Points, in no order, along strands that fork and pass close to each other.
In the rows, zero is written as 128.
Points whose rows are less than 117 apart are linked; no others are. Some points are linked to none.
Dip: [133 135 142 121 108 120 173 109 142 140 174  69 116  86 114 161 122 136
 103 118 195]
Bamo: [120 136  90 150 120 110  82 147 134 152 123 170 190 132 156 142 137 106
 232 114  63]
gop: [151 113 122 157 129 113  99 132 154 165 139 116 169 153 168  93 148 121
 118 166  83]
deros: [114 120 115 134 106 118  89  98 124 146 196 134 176 151  99 136 109 138
 143 160 104]
Nuv: [100 116 158 173 161 128 144 108 107 103  84 111  84 102 115 146 140 135
  88 114 122]
seki: [151 129 149 105 163 119 139 127  78  96 154 189 113 128 134 110 176  93
  89 142 100]
Sudir: [118  96 125  87 135 112 125  95  47 143 101 135 117 114 138 163 119 141
 129 110 128]
Dumo: [109 158 143 173 135 168 115 142 138 173 203 119 143 124 128  95 152 106
 130 172  78]
Masem: [120 111 157  78 120 105 134  97 148 135 108 107  95  92 118 146 163 166
 137 139 161]
Biful: [140 123 120  94 138 186 180  71  57 138 112  79 130  67 119  86 139  88
  59  85 148]
rin: [157 102  90 111 172 163 102 168 115 129  95 140  85 144 107 118 117 138
 125 144 113]
Kun: [160  85 159 123 168 134 138  98 156 117  99 106 145 129  85 189 137 122
 110 126 144]
Rov: [186 158  89 103 151  44  98 111  97 123  73 149 144 133 129 165  99  97
 161 121 127]
nifat: [117  93 117 129 107 135 149  93 169 119 162  75 141 128  91 175  99 128
 129 106 204]
Silim: [131 112 146 103 108 123 106 144  89 129 107 114  76 129 157  97 132 112
 133 140 154]
lat: [123  80 101 123 119 156 142 115 124 158 144 156 137 130 101 100  54 121
 126 120 181]
Toba: [105  92 156 102 106 104 106 130 141 148 102 144 134 123  84 122 161 157
 136 149 119]
zon: [158 107 132 161  77  85 141  96 145 132  89 121 112 130 110 159 107 116
 165  99 177]
zite: [ 97 111 141 107 134 156 137 160 173 128 136 165 102 136 184 139 116 141
 185 124 124]
dofiv: [ 90 116 165 117 137 118 188 153 143 163 155 131  98 120 141 134  90 116
 155 112 181]
gabof: [122 134  97 118 159 165 131  92  80  43 130 141  99 117  93 147 151 118
  81  97 125]
pomum: [114 110 123 118 134 171 144  68  71 160 119  96 116  96  85  74 108 122
  63 119 157]
Pevub: [158 147 130 139 131 164 143 185 149 165 133 166 114 137 140  98 163 145
 123 173  74]
zof: [155 135 148 147  93  81  99 182 128  99  88 154 121 116 128 138 151 124
 167 136 118]
zelo: [ 94  83 101 120 117 108 148 113 209 145 154 158  93 129 116 140 116 155
 181 101 171]
Vob: [ 91  88  95 135 129 141 125 161 150 157 163 141 137 111 128  88  80 155
 132 125 142]
sil: [ 70 150 157  83 109 151 136  85 139 136 161 136 140 122 104 128 104 185
 106 131 157]
Gok: [ 88 128 156 165 120 145 119 134 185  96 170 108 107 111 110 116 112 131
 147 142 156]
teno: [150 135 154 156 109 137 168  94  93 123  96 138  95 111  92 163 113 144
  93 114 140]
lutig: [ 96 136 116 108 169 157 178  89  60  64 129 141 106 118 107  98 176  88
  47  88 150]
zif: [151  91  73 128 121 122 108  94  93 165  91 136 132 142 113 108  70 135
 142 117 149]
lis: [101  99  65 162 129 112  98 189 135 144 113 110 130 160 147 152  92 147
 185 114  97]
dilo: [161 129 109 119 110  78  84 152 133 102  86 133 200 159 175 135 126 126
 144 121 101]
kep: [111 134 183 128 106 167 115 166 116 112 151 166 157 127 127  84 146 109
 123 153  97]
dipu: [138 112 143  72  87 153 149 138 101 128  66 110  78 108 160 125 130 142
 130 104 185]
Piva: [114  77  89 104 117 115 156 121 178 176 109 116  87 121 118 105 114 175
 136 119 182]
naf: [157 138 121 142  84  40 120 135 136  97  80 147 128 106 129 163 126 111
 189  89 163]
gek: [ 99 113 169  94 139 168 127  96 118 141 132 122 144 107  82  70 113 104
  86 143 173]
Fuf: [107 138 163 177 134 151 108 164 131 134  94 116 137 169 122 130 176 126
 106 151  52]
zot: [103 133 121 114 176 159 203  86  33 128 143  86  95  98 123 122 143  78
  54  88 143]
Mun: [151 138 112 134 158 149 122 152 134 151 139 148 106 162 105 159 128 144
 138 165  72]
pif: [167 156  77 143 107 132 104 164 204 153  93 145 177 182 151 138 124 114
 195 124  96]
Duso: [130 108 113 137 157 155 131 100  99 157 119  92 108 147 113 117  95 142
  64 141 140]
ros: [161 145 105 114 106 107 115 118 121 113 147 152  83 137 151 152 101 154
 169 124 146]
tuniz: [ 86  98 143 161  92 127 119 167 161 127 139  83 118 162 105 138 111 141
 140 127 151]
las: [116 187 154 133 116 125 194 160  84 145 151  96 108  87 155 101  74 136
  94 101 197]
nupu: [119 144 159 143 139 146 166 184 182 163 159 154 131 112 174  77 129 133
 133 162 120]
mik: [122 112 129 115 176 169 142 165  91 100  99 142  69 166 118 116 156 112
  81 129 105]
todi: [140 131 117 157 155 124 101 111 123 133 151  97 142 166 115 113 126 133
  68 166  95]
Lalu: [184 141  99 126 179  70 115  83  81  90  55 121 135 116 140 179 132  86
 116  92 123]
Melu: [150 164 163 131 138 116 156 120 130 104 172  84 110  75 117 126 136 129
  59 146 156]
maza: [157 131 156 157  88  99 153  65 130 125  70 155 139 126 126 144  97 154
 120 116 149]
meved: [115 146 153 126  47 111 109 158 128 124 198 131 141 162 160 131 139 106
 173 133 133]
vuzum: [132 165  76 168 185 104  95 105 122  87  56 142 114 142 115 147 100 141
 117 107  79]
Nifa: [144  90  94 112 106  89  90 125 116 148  82 119 157 167 167  93 101 139
 127 127 134]
Lobov: [123 185 161 134 207 166 159 164 136 130 183 114 112 129 145  99 130 102
  87 159 105]
vig: [114 114 120 154 135 139  82 150 167  76 134 116  99 105 124 150 111 128
 193 123 142]
gome: [ 84 129  96 163 114 137  94 192 106 151 148 106 135 143 145 136 121 160
 134 133  64]
fiv: [ 55 149 167  89 111 140 162 145 154 152 178 160 183 128 138 107 107 159
 133 134 129]
vop: [114 135 113 132  57  54  87 132 148 127 161 103 159 174 129 158 137 126
 176 121 132]
gelaf: [ 91 154 112 129 168  86  91  96  88  71  74 146 142 157  82 142 194  89
 111 112  76]
Gola: [105 131 134 169 165 158 110 159 102  76 124 129 112 175  90 141 167  91
  99 124  77]
Nase: [107 104 121 138 158 126 155 147 155 138 161 120 142  92 100 129 108 167
  86 145 138]
sonum: [107 110 128 133 126 132  71 186  80 124 124 102 109 142 143 103 146 115
 143 140  99]
fal: [144 103  96 115  68  90 169  99 136 174 101  99 107 113  87 132 129 181
 112 114 174]
Nor: [139  94 107 150 148 116 120 108 184 134 142  96 139 124  85 171 109 145
 130 146 153]
sivib: [121 156 136 201  98 139  80 146 129 123 170 120 183 104 129 103 183 106
 128 152  62]
Sim: [180  90  93 118 170 119 126 147 121 154  79 101  79 132 131 156 114 122
 136 131 150]
zede: [151 169 103 155 117 207 114 144 175 171 158 137 161 129 173 159 173 140
 173 149  75]
tamoz: [135 155 176 111 112 164 166 166 188 121 169 127 157 145 100 113 117 128
 105 159 157]
Fefog: [ 80 124 151 116  77 100 169 135 201 150 159 162 118 164 177  84 127 122
 145 104 164]
kepa: [134 109  99 141  95 128 116 147 191 171 128 132 151 174 175 100 135 139
 173 140 106]
mip: [136 142 176 148  74 139 116 183 117  93 145 161 118 138 146 125 129 109
 168 132 119]
Rebo: [128 139 129 156 159  96 107  95 105  96  70 136 111 133  88 139 150 131
 101 130  96]
Vanok: [163 136  72 111 123  85 115  73 144 140 107 122 110 124 116 169 102 180
 155 121 145]
muf: [124 176 139 153 123 197 143 151 182 177 182 126 142 126 188  95 150 131
 159 150 105]
leti: [ 89 129 128 116  84 151 152 151 205 170 163 172 129 173 178 104 139 140
 184 116 110]
Gifin: [163 155 163 142 179 137 138 141 143  98 162 130 100 105 139  85 143 103
  71 161 142]
supaz: [104 161 150 108 159 159 184 139  92 121 149 141 147  86 133 110  70 136
  87  94 178]
rego: [174 136 134 115  72 189 180  51  86 143 112  55 130  68 111  94 139  98
 108 101 136]
zopep: [160 131 144 104 155 111 166  77  66  99  90 177  82 117 121 126 187 104
  77 114 118]
Mibot: [169 186  85 130 174  84  86 130 138 102  69 172 143 122 107 151 109 106
 165 131  83]
Mib: [162 169  86 168 135 152  96 130 131 173 162 160 172 131 180 147 148 105
 194 144  52]
Dubu: [171 128 145 130 171 128 113 139 125  85 147 175 156 127 128 135 185  85
 127 147  70]
sibi: [121 138 125 133 133  83 115 131  83 104 174  96 109 114 170 141 115 143
  98 126 124]
midu: [108 115 108 167 159 116  79 130 129  85 122 129 134  99 159 115  97 137
 148 125 110]
fida: [149 131 158 141  88 137 159 174 209 133 194 127 168 147 142 124 154 102
 145 150 148]
bol: [108 132 107 142  99  67  73 109 129 146 131 123 182 149 110 134 137 143
 161 148  75]
Sab: [168 137 135 125  94 139 179 111  80 158  75 103  70 108 149 134 114 148
 100 115 158]
zop: [148 136 139  86 137 154 138 114 156 113 145 149 101 129 181 129 101 133
 152 143 166]
gib: [105 116 163 151  90 132 102 157 150 148 101 118 141 172  96 141 157 137
 155 152  96]
Nena: [160 112  78  88 147 185 150  66  84  81 100 107 114  72  91 151 171 109
  81  81 126]
retor: [ 91  97  96 138 138  78 108 124 182 114 115 136 115 103 120 169 118 152
 212  99 143]
mot: [ 85 162 157  68 144 130 195 162 137 151 148 144 175 116 115 105  90 165
 113  99 189]
gedas: [165  99 169 104 153 148 116 119 149  85 132 158 175 132 109 141 145 105
 113 145 134]
Tul: [142 120 164 113 133 120 105 138 119  77  72 148 159 149 183 148 141 135
 117 119 101]
Ruli: [121 145 148 139 150 112  72 128 108  92 113 170 153 145  83 146 193  78
 160 135  53]
meruv: [100 162 160 129 117 115 162 168  98 122 159  85 114 137 190 128  80 147
  94 124 154]
vak: [151 100  83 102 153  93 106  84  35 123  66  96 132 104 140 153 134 108
 119  85 121]
dadel: [127 143 140  72  95 129 110  88 128 146 183 129 144 157 114 112 123 148
 118 167 144]
vok: [103 155 193 108 138 151 138 161 120 123 173 130 175 116 100  79 128 103
  78 148 149]
lerav: [145  95  95  81 136 140 124  48 137 143 108 103 107  98 124 154 124 149
 150 120 171]

Follow the links from the first point to the second, and from the first to the third. Name the last point that the two ways share.
Vanok, supaz, maza => mip
Vob, gop, deros => mip
gelaf, Fefog, lis => teno
dipu, Vob, Fefog => teno
Sudir, lutig, Vanok => pomum
midu, maza, Dumo => gib
Piva, teno, mik => gib

A fork is a point with three links. Follow the links from the first point to the second and name the forks in between, in order.
maza, lat => teno > Rebo > Dubu > Nor
Masem, lis => leti > kepa > pomum > vok > mip > teno
lerav, Ruli => leti > kepa > pomum > vok > mip > teno > Rebo
todi, zif => pomum > vok > mip > teno > Rebo > Dubu > Nor
Piva, kepa => vig > gib > leti
mip, Dubu => teno > Rebo
Sab, pomum => teno > mip > vok
pif, Piva => kepa > leti > gib > vig
